Points on a hilly landscape, in no order, each with its height.
From any point a ball takes the steepest step (drop divided by distance) to one of its 2 nearest points. It stops when none of these is lower. Distance is the straight distance between rows; heights are no part of it.
Z760: [  9  41 -20  -5  25 -32  11 -28  -5   5 -32  27   2  15  -8  -8 -52  13
 -18 -36  22  42  13 -16  52 -27  18 -32 -13 -24  -5  27   2  18  32 -53]  h=368
Z189: [-23  25 -23  14   2 -15  14   0  -4  24  43  -5 -38  12 -39  11 -28   4
  -9  -5   3   6 -20 -24  -7   3  20 -11 -18   4  30 -19  13 -33 -35  -7]  h=560
Z609: [ -1  31   3  -3   1  10  12 -24 -16  -8 -23  45  10   2  43  17   7  22
  21  32 -30 -32 -30  18  -2  31  -5   4  -5  14  16 -34   8   4  26  22]  h=594
Z984: [ -1 -28  43  10  -8 -48 -27  50  15  43  27 -23  -7  25  35 -10  47  -8
  57  36  -4  20 -14 -29 -24  -6 -32   5   9  54  27 -21  22  -9 -22  28]  h=586
Z350: [ -8 -58  40   3  29   3  -8   9 -28   6   8 -16 -32 -39  -3  -5  34 -10
  15 -40  30 -13 -17 -11  19   3  22 -14  14  -7 -22  60  24   7  -2  48]  h=355
Z307: [ 15 -21 -24  15  12  69 -18  25  21 -34 -39   1  21   9  11 -19  18  -7
  18 -17   1 -24   9  29 -52   8 -17 -40  29 -12 -25 -29 -25  -4 -10 -22]  h=690
Z336: [ -4 -29 -15  36  21  33   7  35   6  -3  -9  20 -11  -7   6  10  31  -4
  19 -14 -10 -14  18  -8 -50 -15 -46 -23  17   0 -35 -10 -11 -28 -47 -39]  h=662
Z446: [ 10  -8   2  -9 -16  -6  42  -3   1  -2 -43  21  26   5  32  23  23  27
 -22   1  15   8 -29 -54  -5 -25 -29  -5 -29  -5 -21  20  -8 -11  -3 -10]  h=562
Z952: [  1   0  11 -13 -38  46  17 -37 -27 -51 -53  32  13  48  15  41   1  25
 -27 -13  -9 -10 -25 -19 -53  18  68   1  27 -27   7 -24   9  32 -10  10]  h=732
Z312: [ -2  -5   7   8 -46  45  -8  31   3 -69   9  39 -16 -47  16  33  41  37
 -20   5 -29  23  16  32 -46  19  -2   5  15 -15 -61  40 -10 -10 -24   1]  h=507
Z607: [ -1 -14 -15   0  15  31 -26   6  45 -25  30 -26 -39 -27 -10 -38 -33  -3
 -30  -1  36  56  29   4   8  -6  27 -26   3 -15   5  45 -23 -24 -17 -41]  h=356
Z36: [ 27  29  18 -30  15 -31 -19 -33  -7 -20  -6   5  -7   6  16 -13 -31  48
 -43 -12  42  46  -7 -26  34   5  40  -8 -28  -2  23  38   7  30  31 -35]  h=434
Z7: [-14  45 -29 -14 -32 -36  47 -32 -22  31   1 -11   1 -45   9  -5 -45   0
 -21  49   2  33 -33  42  32  34 -18   9 -41   3  19   6 -10 -15  40  23]  h=246
Z193: [-22  62 -37 -18  -3 -22  -1 -17 -38  11   7   8  14   9 -45  11 -49   6
  -1  22 -21  14  28  45  28  12   9   3 -32  -2   6 -18 -28  26  24 -33]  h=567
Z214: [ 22   4 -30  36  41  -9  -5  12  31  20  26   8   0  24 -27 -31  -6 -21
  35 -33 -33 -41  54  24   9 -50 -22 -34  51 -37 -18 -27   3   1 -14 -50]  h=584
Z372: [  0  25 -35  13   3 -34  29   0  28  32  27 -36  13  39 -77 -21 -43 -31
   3 -10   6  -4  36   3  35 -37 -15 -19   9 -36   4 -28 -19 -11  -1 -49]  h=494
Z56: [-15   5  10  10  -2 -17  30  -7 -26  18 -17   8 -21   1  46  18  26  27
  36   7 -12 -29 -47  -5  -9   3 -32  -2 -16  30  -4   2  23  -5  24  32]  h=575
Z824: [-46 -19 -35  -6  37  -1  -7   8  11   1  28 -61  23   5 -45 -48 -18 -32
  48  13  -7 -32  37  79  34   1   7 -26  33 -28  24 -33 -11  10  17  12]  h=371
Z902: [  4  15  -8 -15  -4  26 -27  11 -26 -38 -25  22 -21 -25 -30  -7 -16   7
 -14   7   4  17  36  10 -57  50  20  87 -70  -3 -12  20 -47  25 -12 -48]  h=377
Z764: [ 33   2  30   9 -56  11   8 -16 -19 -36  17  22 -17 -38  32  28  17  60
 -20  35 -34  -5 -25  41  22  25  -8  63   0  -2 -13  36  10   4  40  20]  h=209
Z30: [-17  43 -13 -20   4 -14 -17   0  55 -21  43 -14  16  18 -12 -26 -39  36
 -34  13   9  32  35   6  26 -16   8 -21 -11   4  27  -3  -5   1  -8 -61]  h=339
Z510: [ 20  -6  -4  45  -7  29 -23  48  59  14  43  26  -5  32  49 -13  17 -36
  54  34 -25 -16  30 -30  17 -10 -13  -6  67   8   2 -42   5   3 -34  17]  h=590
Z162: [ 26  -4 -16  27  17  22   8  33  21  26  14  34   2  10  -5  15  16 -18
   6 -15 -42 -21  23  11 -14 -62 -35 -24  54 -16 -36 -19  -8 -27 -44 -29]  h=629
Z712: [-22   9 -20   2 -48   1  47  -8  29  -7 -11  43 -35 -45  38  34  21  31
 -43  50 -21   5 -17 -19  17 -28 -39  10 -18  16 -29  44   2 -50 -11   2]  h=576
Z812: [  9 -41  37  37   9  -9 -17  53  25  18  16  19 -21  34  23   9  38   1
  51  -4 -28  -4  -1 -35   1 -58 -19 -13  49  10 -22  24  37   0 -42   1]  h=526
Z155: [-22 -28 -23 -17   1 -35 -22 -16  20 -12  42 -58  18 -10 -20 -70  -9 -19
  57  35 -10 -36  59  66  22  19 -27 -12 -10  18  23 -24 -19  27   6  -5]  h=410
Z723: [-45  18  -1 -10 -13  35  20 -12  31 -17 -10  14 -12 -16  33  20  29  56
 -15  29  -8 -36 -57  23   2  -8  14 -23  23   4 -21   5  22 -32   6   8]  h=624
Z578: [ -1  51   6 -25  -1  18   8 -44   0   9   1 -16 -53 -23  19  22 -32   9
 -63  38  37  56 -46   8  10  35  36  36 -33  -4  29  32 -39 -42  26   1]  h=794
Z308: [-51  19 -12  12  13  49   9  -4  19  23  23 -20 -49 -66 -14  -4 -18 -21
 -52  39  20  38 -10  33 -28  29  17  45 -35 -30 -11  28 -23 -55  -8   9]  h=446
Z524: [ -7   7 -17 -15   8  41  17   6  -9 -16 -63  -9  23   5  -6  -9 -18  22
 -35 -15  42  24 -11  19  17  -9  10 -36   4 -29 -21   4 -23  15  26  -4]  h=663
Z456: [  2 -64  44  34   2  -1   0  39 -25  15 -10  -6   3  -9  12  16  53 -23
  36   9 -12  12   7 -25 -36   1 -22  34  -9  11 -31  26  12  12 -25  38]  h=606
Z805: [-30  14  -3  19  17 -30  13  17  -9  30   4  17 -40   5  44 -19  29   9
  41  -7 -16 -15 -22  -3  -7 -26 -36 -22  -6  24   4 -19  37 -21   2 -12]  h=552
Z873: [ 23 -60  28 -12   6  25   3  15 -29 -24 -21   0   7 -30 -17  13  21  -3
 -15 -43  13  -4  -3  17  32 -10   7 -31  39 -41 -48  57   9  35  -5  37]  h=396
Z246: [ -4 -36   9   7  24  43 -21 -15  16 -10 -19 -17 -40 -27   9 -19  17  -4
 -35 -11  55  48  -6 -26 -43  31  23  22 -35 -25 -12  50 -13 -16  -6  -1]  h=347
Z674: [ 16  30  -9  -3  -6 -88  19 -11 -37  24 -31  32  30  34   1   1 -20   5
  16 -23  -6   2   6 -29  17 -33 -27   1 -41  21   4 -21  15  29  15 -18]  h=266
Z237: [ 54   2  50 -10 -27   0 -29 -33 -39 -31  13  34 -23  -8  45  35  16  32
  -5  26 -31 -14  -2  15  -2  49   2  45  10  19   7  14  15  46  37  37]  h=273
Z228: [-14   0 -11 -10   5 -33   5  -7 -24  25 -29 -23  33  20   6 -23   7 -14
  23  -6  11 -32 -23   3  -4   5 -19 -20 -16  41  44 -70  16  22  19  28]  h=630
Z799: [ 23  31 -13   8  -7  -1  40 -25 -53 -23 -56  45 -30  28   6  24 -24  53
 -28 -20   6   5 -38 -11  15   6  15  14 -19 -36  -7  14  -7   0  30 -29]  h=763
Z266: [-25   1  28   0  -7 -25  -2  33  33   1 -30  -4  57  19  37 -32  34  19
   1 -30   2  -9   2 -40  22 -30 -30 -14  10   7   9 -34  35   8  37   6]  h=155
Z448: [-17 -10  23  10  -4  20 -12  38  37 -13 -10   3  42   1  60 -18  55   4
  23  24 -10 -24  -9   1  -1  -9 -38 -20  29  18  -3 -28  25   9  15  42]  h=54
Z577: [  1 -44  58   5 -10  -1  -8   5 -13  -2  25 -27  -6 -16   5  19  51 -25
 -20   9  21   3   7 -33 -37  23  14  66 -31   4 -17  47  18  13  -7  67]  h=585
Z705: [  9 -31  27   3  14   1  -6 -27 -14   2  26  -9 -69 -66  23  -5  17  25
   2 -15  18  16 -18  27  31  39  12  -6  12  -3 -24  75  12 -19  24  18]  h=401
Z288: [ 17  -2  49  -1 -19 -52 -23  15  14  17  24 -37 -10  43  24  -8  34  -7
  24  10  10  -6 -12 -58 -37  -3   8  29 -10  52  42 -25  19   2  -3  28]  h=610
Z684: [ 23  -9   8   9 -34   9  24  -3 -49 -23  -3  -4   9 -51  -9  28  -3  21
 -13  23 -20 -10 -23  56  33  51 -17  44 -22   1   2   5   9  18  42  49]  h=144
Z785: [ -1  -2 -33  -2  41 -10  51   4 -25  39 -22 -22  28   9 -30   2 -15 -36
  -3 -21  -2 -30 -15  30 -14 -19 -40  -7  19 -17  -9 -25 -34 -43   3  -7]  h=183
Z298: [ 16  12  -6 -11  12   0  17 -25  -4  26 -48  33  66  19  21  16  26 -36
   8 -17 -23 -55   1  -2  26 -23 -14  11  55  -1  -4 -42  12  10  26  50]  h=210
Z563: [  7  -2  40  15   5 -57 -27  22  29  13  78 -11 -50   4   2 -23  13   4
  24  -8  -1 -10  -8 -27  32 -28  21  -6  46  29  30  13  49 -25 -15  -6]  h=360
Z748: [-51  27 -42 -12  15   4  14  -5 -37  28   2 -71  -7  11 -49  -8 -27 -33
  11  18   7   8   2  71 -12  42   4  11 -41   7  28 -36 -36   3  21  19]  h=516
Z633: [  6  17  12  -5  -2 -54 -46 -12  32   9  84 -37 -45   6   0 -28  -5  11
   2  -1   7 -12   3  -2   6  -6   5  -6   9  32  59 -18 -14 -22   6 -23]  h=263
Z515: [  4   3  12  15 -20 -16 -12   1 -13   6  37  -6 -10  26 -51  30 -17 -19
   4 -16   0   4  -7 -55 -28  11  30  19  -3   6  35 -16  18  -7 -51   6]  h=589
Z755: [ 38 -20 -23 -16  27  51   0   3  -9  -5 -48 -11  62  17 -36  -9  17 -38
 -16 -12  -9 -39  12  44 -30  -6 -21 -24  36  -9 -32 -43 -36   6  -9  -7]  h=711
Z835: [ -7  11   8 -28  17  20  -4 -18   7   9 -25  -4  75  10 -28  14  -3 -13
 -12 -25 -14 -44  -9  36  43 -22   6 -10  54  -7   6 -48  22  29  34  46]  h=272
Z968: [-12  24 -40   9   1 -64  31  -6  25  49  43  -3  22   2 -24 -17 -33 -35
   4  -9 -22   6  30   2  37 -59 -34 -18  -4 -18   3 -13   7 -19  -6 -19]  h=443
Z876: [ 45   7  39 -28  -9 -36 -27 -27 -20 -60 -14  34   5  31  20  12  -7  60
 -26  -7   3   7  10 -32  -1  19  25  12 -27   9  17  18  -2  49  26 -25]  h=391
Z111: [-12  13 -40  12  -2 -36  30 -10  -8  50  10  23 -29 -33  -2  -8 -35 -28
   5   3  11  30 -34 -37  38 -44 -12 -28 -10 -10  -7  42   7 -36 -12  -3]  h=343
Z917: [ 15 -20 -14  -2 -11  -6  38  -9  33  -2 -46  15  54 -15  22 -13 -19 -21
 -31   1  27  43 -19 -47  49 -41 -28 -31 -10 -16 -24  18 -10 -32  18 -16]  h=528
Z582: [-13  16  10  -8 -31  19  19 -20  24 -13  10  -4 -18 -26   0  27  -8   7
 -66  30  43  43 -27 -32 -20  21  35  68 -59 -14   4  28 -11 -45 -13  19]  h=809
Z374: [-35  52   4 -10  -9 -36  10 -27  14  26  38  22  18 -16  15  13  -8  -6
  33  28 -51 -45 -17  34  33 -11  -9  -2  32   9  16 -23  65 -10  15  49]  h=499
Z852: [  8 -46  25  41   3 -28 -12  47  44 -14  63 -43 -53   1  -7 -39   7 -17
  43  -6   6 -27  -7 -19  28   2   6  -1  31   2   9 -19   9 -23 -34  20]  h=424
Z595: [ -8  -4  -3   0 -28  11  18  16  35 -38  14  27 -22 -48  24  27  30  33
 -26  17 -21  16   3  -1  -5 -28 -12 -12  18   6 -45  59  18 -14 -32  -4]  h=544
Z529: [ -5  -2 -13   6 -17  -4  52 -11 -43  15 -16 -12   1 -44   1   4 -25   8
 -18  21  -1   0 -44  36  62  32 -26  18 -21 -31  -8  24   7  -9  43  51]  h=195
Z807: [ 33 -26  12  -7 -22  35  19   4 -45 -22 -47  18  37 -22 -35  27  12  15
 -33 -35  -7   5  12  37 -12  13   3  11  23 -41 -63  42 -13  27   4  27]  h=433
Z83: [  1  22 -15   8  11 -62  10   1   5  48   9   4  45  12  -9 -13  10 -35
  25 -21 -43 -19  44  22  19 -54 -43  -5  17  -7  -6 -30  21   1  18   2]  h=390
Z622: [-11  14 -24 -10  15 -20  20 -24 -39  31 -11 -42  -6  14 -25 -10 -52  -9
  -6 -11  47  47 -14  -5  36  13  18 -19 -37   7  32  -6 -20   6  24  -5]  h=459
Z576: [-23  -4 -11  30  21  44   6  20  45  -9  25 -33 -38   2 -23 -29 -18  10
   1 -12  28  -4 -16  20  10 -23   8 -42  25 -20  10  11 -12 -33 -30 -27]  h=268
Z488: [-63  42 -48   5   4  35  34   0  14  21  11  -7 -51 -34 -13  25 -35 -17
 -40  22  11  35 -25  26  28  -3  12  -9 -12  -9  -9  11 -20 -66 -13 -13]  h=487
Z985: [-18  37  23 -16  -2 -27 -19 -32  31   7  57  30 -35 -18  35  25  14  10
  21  35 -37 -40 -24  45  23  10  13   7  30  21  12   2  40 -26  18  33]  h=472
Z449: [-32   4   3 -10  -8  56  25  -8  11 -32 -33  -6 -19  -8  20   2  21  64
 -47  -9  32   7 -47  -5   0   2  20 -34  17 -24 -23  24   1 -20   7  -6]  h=642
Z611: [  9 -27  20  10 -13  60 -20   4 -14 -34 -15  41  -1  24  58  23  34 -12
  14  25 -34   8  25 -26 -85  33  23  24   9  11 -21  -5   0  31 -24  14]  h=230
Z847: [ 19 -27  54 -19   6 -26 -50 -38 -27  -8  26 -18 -30  13 -28  19  22  13
 -30 -24  28  -1  -2 -26 -42  34  50  51 -31  22  42   6  -7  21   5  32]  h=658
Z258: [-40   0 -36 -26  17  -6  11  -4 -21  31 -11 -85  11  31 -53 -33 -36 -22
   3  -2  45  16  -6  37  32  12  21 -28 -30  12  52 -34 -21  20  35   8]  h=490
Z205: [  3 -35  23  34  -5  -8 -25  46  45 -12  65  -5 -20 -16   2  -8  15  -5
  33   7 -16  -3  33 -10   0 -20 -37  -7  30  14 -22  26  25 -10 -42  -2]  h=478
Z737: [ -9  19 -28 -38 -25 -20 -11  -9  13  -9  39 -29  26 -28 -35 -23 -55 -21
  -5  44  -4  28  59  17   6  13 -10  20 -50   2   0  28 -32  16 -21 -30]  h=467
Z648: [  3  21 -20  11  -9  36  15 -14 -20 -17 -39  15 -39 -19  11  15 -28  36
 -36  12  22  49 -32   2  13  34  25  21 -35 -15   3  33 -21 -10  38 -31]  h=779
Z704: [  1  38 -20   9  -9 -10  27  -7 -25   6 -20  32  26  -7 -20  22 -28  12
 -11 -10 -24  -3  -1  30   0  -5 -13  -8   4 -19 -17 -13  -7   9   7 -35]  h=559
Z401: [ -5 -27 -12   5  27 -16   4  11 -37  24 -49 -25   5  13  -5 -34  11  -9
  25 -29  24 -27 -14 -12 -16  12 -23 -22 -55  33  15 -32 -13  14  12   1]  h=611
Z877: [  5 -29  23  33  -5  11  -9  40  21  43  11  17  -4  23  46  16  47 -20
  71  36 -35  -2   1 -24  -4 -17 -26  -1  40  25  -3 -11  16 -19 -49  25]  h=558
Z646: [  1 -21 -34   5   8 -17  54   3 -23  49 -14 -13   9  -6 -31  -7 -29 -43
   8 -25  26  14 -37 -21  18 -26 -21 -17   0 -17  -1   3 -20 -33 -11   1]  h=269
Z890: [-30 -22  -3   7 -23  31  31  23  32  12  28  -7 -23   3 -24  40  20  -9
 -15  -2   1 -17 -37 -51 -29 -17  14   5   9 -13 -19  34  20 -34 -53  10]  h=833
Z507: [  0  46   3   5 -21 -29   6 -13 -24   8  20  44  26 -28 -10  43 -16  16
  18  20 -62 -21   9  55  32   5   5   5  22 -10 -28  -7  29  14  13  15]  h=527
Z538: [  6  25  -6   1   5 -41 -14  16  12 -14   9  30  24  43  10  -8  -4  22
   4 -13  -6   0  34 -39  -8 -36 -17  -7 -27  26  29 -19  13  16   1 -48]  h=137
Z416: [  2 -12  -7   6  21 -17   7   5   6  12 -18  14   5   0  -9 -18  -4  15
  -2 -41  16  15  10 -39  34 -40  -1 -34  17 -22 -12  19  14  17   2 -36]  h=290
Z579: [  7   9 -27  15  23 -36  -3  -8  35  18  25 -37  11  44 -68 -58 -27 -35
  45 -20 -21 -33  66  30  53 -34  -8 -16  23 -43   9 -33  -8  28   6 -36]  h=538
Z148: [ 28   9  -9  -3 -27  -7 -26   6   6  16  13  33  51  56  -9  25 -16 -55
  29  -4 -19 -28  25 -41  17 -10  10  14  27  29  38 -53  18  48 -21  23]  h=645
Z70: [ 16 -27  -4  33  11 -18 -20  40  14  23   4 -20  13  12  34 -50  16 -36
  75  10 -24 -33  27  -3  -6   0 -39 -24  12  24  15 -56  -4  11   2  -7]  h=483
Z390: [ 26   0 -11 -12   2  16 -33   9   1 -32  -3  37 -11 -40  16  -5  -2  15
 -21   8   7  31  37   3 -48  39  -4  32 -60   1 -34  44 -44   2 -17 -48]  h=316
Z752: [ 53   3  -7   3   1   9  -3  10  -1  23 -24  26  39  73 -18  16 -11 -55
  31 -27 -18 -41  23 -46 -29 -36 -10  12  42  13   9 -47  -1  19 -20 -20]  h=674
Z386: [ 14  13  -3 -25 -12 -49  -5 -11   3 -13  31   2  28 -61   5 -10 -32  16
  -9  18 -16  24  40  14  43  18  -8  -2 -25   1 -24  47   3  17   7 -11]  h=505
Z92: [ 24 -20 -26   2   7   3   7  -6   6   4 -43  11   2  -6  14 -17 -23 -38
  -6 -12  32  64 -17 -68  -8 -20  -3 -27 -41 -13   3  28 -21 -31 -16 -29]  h=482
Z473: [  3  12  13   6  23  -1 -35  -5  45 -13  67 -38 -54  28 -22 -29 -15  33
 -14  -6  28 -10  -2   3  10   1  41 -24  31  -3  44  -5  -5 -24  -8 -42]  h=139
Z207: [-43  34 -43 -49  -2   5  -5 -18 -33  13 -10 -54  21  17 -64  -1 -47 -24
  18  36  -6  12  48  64  19  16  -1  10 -34  -4  16 -21 -46  40   9 -31]  h=541
Z192: [ 50   4  58 -25  -8 -46 -41 -21 -18 -37  19  25 -17  -9  42   8  22  54
  -2   7 -13  -5   8  -5  -1  19  -8  26 -15  40   6  19  -5  40  37   2]  h=331
Z293: [  1  14  -8  -3  -1 -13  -9  16  47 -28  29  -3   8   9  28 -29  -5  30
 -22   6  13  17   9 -24  -9 -17 -19 -15 -23  25  21 -13 -12 -19 -16 -38]  h=258
Z688: [-11   6  31 -16 -11 -24 -16 -11  10 -17  56 -22  11 -37 -12   4 -17   8
 -18  17   1   6  -2  30  18  18   0   8   0  17  12  24  16   0   1  25]  h=535
Z330: [ 12  17  -5  -5  -2 -86  -3 -11 -19  25  -3   9  28  -5  -7 -29  -9   1
  23 -24 -31   0  41   6  42 -20 -35   5 -13   9  -5   0  33  40  33   1]  h=334
Z141: [-19 -18  -9   9  26  27  -9 -16  33  10  23  -5 -58 -60  24 -22   9 -10
 -37  19  29  37  -6   7 -36  13  -3  32 -30  -5  -7  41 -16 -67 -12 -15]  h=403
Z323: [-34  37 -12 -17 -16  -3  20 -22  21  -3   8  22 -32 -29  35   9  12  52
 -50  30  -9  -6 -42   9  14 -11 -11  -1 -15  21   1  13  13 -45  -1 -14]  h=602
Z761: [  6 -50   8   7  18  19   7   0 -19   4 -13  -9 -17 -10 -22   7   4   6
  -8 -36  32  22   7 -49 -32  15  20  15 -32 -17  -7  34   0   6 -22  -2]  h=291
Z397: [ 22  11   6  -5 -34  40  29 -17 -48 -52 -72  26  26  46  -1  34  -8  54
 -47 -22   3   5 -25   2 -24   2  30   5   8 -51 -21  -3 -24  21  20 -25]  h=747
Z634: [ -9  -9   5   0  -6  63   3 -16 -33 -12 -33  26   2  12 -22  47   4 -13
 -11 -20  -6 -18 -20  14 -57  20  47  -1  31 -25 -12 -19  -1   3 -21  21]  h=716
Z134: [ -8   5  28  -9  16   0  -7 -23 -13   4  38  15 -66 -50  32  21  28  36
  14   5 -22 -23 -32  50   5  24   9   5  19   8 -25  48  27 -21  10  31]  h=436
Z43: [ 19  23 -21   8  18 -19   5 -31 -28  32 -23  10 -16 -20 -12  -7 -50 -33
   9 -10  24  61 -13 -10  57 -11  29 -32 -22 -33   8  34  -1 -18  21 -27]  h=411
Z641: [ 22 -17  16  14   9 -15   2  25  18  16 -30   0  52  27 -10 -16  20  -6
   2 -54  -1 -22   8 -29  18 -51 -17 -24  42 -12 -19 -10  26   4  10  -7]  h=200
Z489: [  6 -37  57 -13  -5 -31 -24  18  21 -12  64 -45  11 -25   3  -2  17 -15
 -12   7  25   2   5 -28  -3  28  -9  35  -1  34  11  23  13  -9  -8  61]  h=563
Z865: [ -7  14  -7   1  21  67   5   2 -33 -26 -61 -12  -7  38 -48  42  -3   1
 -32 -42  28   5 -16  28 -34  11  71 -16  38 -37 -11 -10 -15  16   4  -4]  h=699
Z318: [-19 -10   5  10  -1  44  -2   9 -16  -3 -19  20   2 -14  43  14  33 -11
  15  31 -13 -11  -4   2 -80  46 -30  33 -33  16 -19 -26 -13  -9  -4  19]  h=299
Z881: [ -1  20   9 -10  12  -1 -18 -14 -24  -1 -59  31  27  34  62 -10  34   8
  24   7  -7 -23  -7 -13   2  28 -19  -6 -21  37  31 -61  15  19  35  22]  h=613
Z74: [  0 -34   2  -5   6   6  37  -3 -45  10 -72   3  28  16   6  20  26  -3
 -14 -27  14 -28 -25 -27 -10  -5 -19  -9  -8  -3 -16 -20 -15   9  16  21]  h=588
Z297: [ 38 -15 -10  -8   5  35   7  -1 -18   3 -44   0  58  44 -15  16  10 -58
   5 -16  -1 -38  -1 -12 -39   4   2   9  41  -1  -5 -60 -24   6 -26   8]  h=700
Z254: [ 17 -52  45   3  -9  16 -38   5 -18 -51 -20  10  -7   8  25  11  43  14
   1 -16  -3  -1  34 -20 -73  14  27  16 -13   5 -14  16  14  50 -23   8]  h=147
Z55: [-18  16 -17  34  20  -7   0  30  30  31  -1  14  -5  28  70 -39  23 -22
  68  14 -21 -37   0  10 -24 -25 -38 -35  10  31  28 -63   7 -22   3 -14]  h=518
Z727: [-55  59 -53   7  -7   7  25  -5  13  24  35 -17 -31  14 -45  28 -43   0
 -41  21   0  22 -17   7  17 -21   9 -20  -4 -11  34 -19 -12 -53 -30 -33]  h=523
Z941: [  8 -22  31  -1  10 -37 -25  -6 -21  12  12 -32 -40  28   4 -10  30   1
  -4 -31  38  -1 -29 -53 -34  13  20  28 -28  46  57  -8   9   9   2  16]  h=634
Z181: [-27   9  15  -9 -15  22   6 -11   0   3  32   7 -31 -18 -30  49   4   0
 -33  19  -1   5 -38 -25 -30  15  45  55 -20 -17  -9  40  10 -32 -24  42]  h=820
Z225: [ 17  -2  -3   3 -35  43  13  21 -15 -41 -32  59  -8 -40  -7  27  13  32
 -21 -31 -15  11   8  45 -25  10   7 -10  21 -37 -61  32 -24  12  -5 -16]  h=471
Z415: [ 17  -1 -13   0  17  23 -23 -32  33 -21  -3 -11 -15 -28   0 -12 -46 -16
 -28  20  26  80 -12 -28   7  -4  43  -9 -34  -9   9  40 -25 -50 -12 -41]  h=420
Z21: [ 16 -22  14 -17   3  13 -40  19 -13 -44 -30  16   5   2   4  -1  15  21
  12  -4   6   2  38  -8 -51  28 -12   6 -34  15 -17   8 -12  35 -14 -32]  h=231
Z560: [ -1  28 -15 -45 -16   7 -24   0 -12 -30  -4  -7  28  -9 -49 -13 -51  11
 -26  35   7  31  31  11 -25  31  14  48 -63   1   5  10 -41  27 -15 -44]  h=427
Z104: [ 23 -58  38  -9 -12   3  -6 -22 -35 -45 -31 -13 -11  -5  20   2  23  33
 -28 -37  26  24  20 -39 -19  25  30  11 -25 -10 -20  50   0  39   4  13]  h=226
Z138: [ 29  -3 -13  16  -1  24 -53  24  61  -7  51  20   5  11  -1 -28 -10 -36
  62  16 -29 -32  57   6   4   1   2 -19  57  -7  -2 -35   6  32 -20  -2]  h=623
Z670: [  1 -39 -20 -17  17  -8 -35  19   2   8   3 -35  29  -5 -10 -65   7 -29
  72   9 -32 -35  47  36  -3  10 -41  -9  -9  30   2 -27 -11  38  -2 -18]  h=445
Z442: [-23  -1  -6 -10  39  55 -13  10 -24  -9 -52 -40   7  18 -53   7 -21   4
 -21 -39  29   8   0  32   4  18  24 -31  10  -6   1 -30 -29  23  16 -18]  h=681
Z163: [  3 -27  26  -8  -6  11   1  22  10  41 -40  12  63  39  57   7  53 -32
  30  12 -21 -32  -6 -18  19 -26 -24   5  58  17  -3 -41  23  25  19  50]  h=141
Z701: [  6 -13   2   5 -11  26 -15  -9   1 -11  30   0  12  42 -10  29   7 -39
  26   0   4 -25 -17 -48 -22  21  41  11  23  18  41 -44  22  16 -28  45]  h=618
Z740: [-10  13 -22  -9  22  24 -21  -1  28   8  19 -44  47  21 -61 -21 -24 -31
   7 -10  -9 -41   6  45  52  -8  29 -28  61 -11  25 -42  12  32  19  39]  h=324

For each start below, name the point where the ball stops.
Z181 -> Z350
Z941 -> Z473
Z805 -> Z448
Z228 -> Z473
Z307 -> Z538
Z752 -> Z254
Z510 -> Z473
Z577 -> Z254

Write out the way that a ball takes from each point below.
Z881 -> Z609 Z56 Z805 Z55 Z70 Z670 Z155 Z824 Z740 Z835 Z298 Z163 Z448
Z442 -> Z524 Z449 Z723 Z323 Z712 Z595 Z312 Z225 Z807 Z873 Z350
Z847 -> Z577 Z489 Z688 Z386 Z737 Z560 Z902 Z390 Z21 Z254
Z297 -> Z752 Z148 Z701 Z515 Z189 Z727 Z488 Z308 Z141 Z246 Z761 Z104 Z254
Z755 -> Z307 Z336 Z162 Z214 Z579 Z372 Z968 Z83 Z330 Z674 Z538
Z704 -> Z507 Z374 Z985 Z134 Z705 Z350
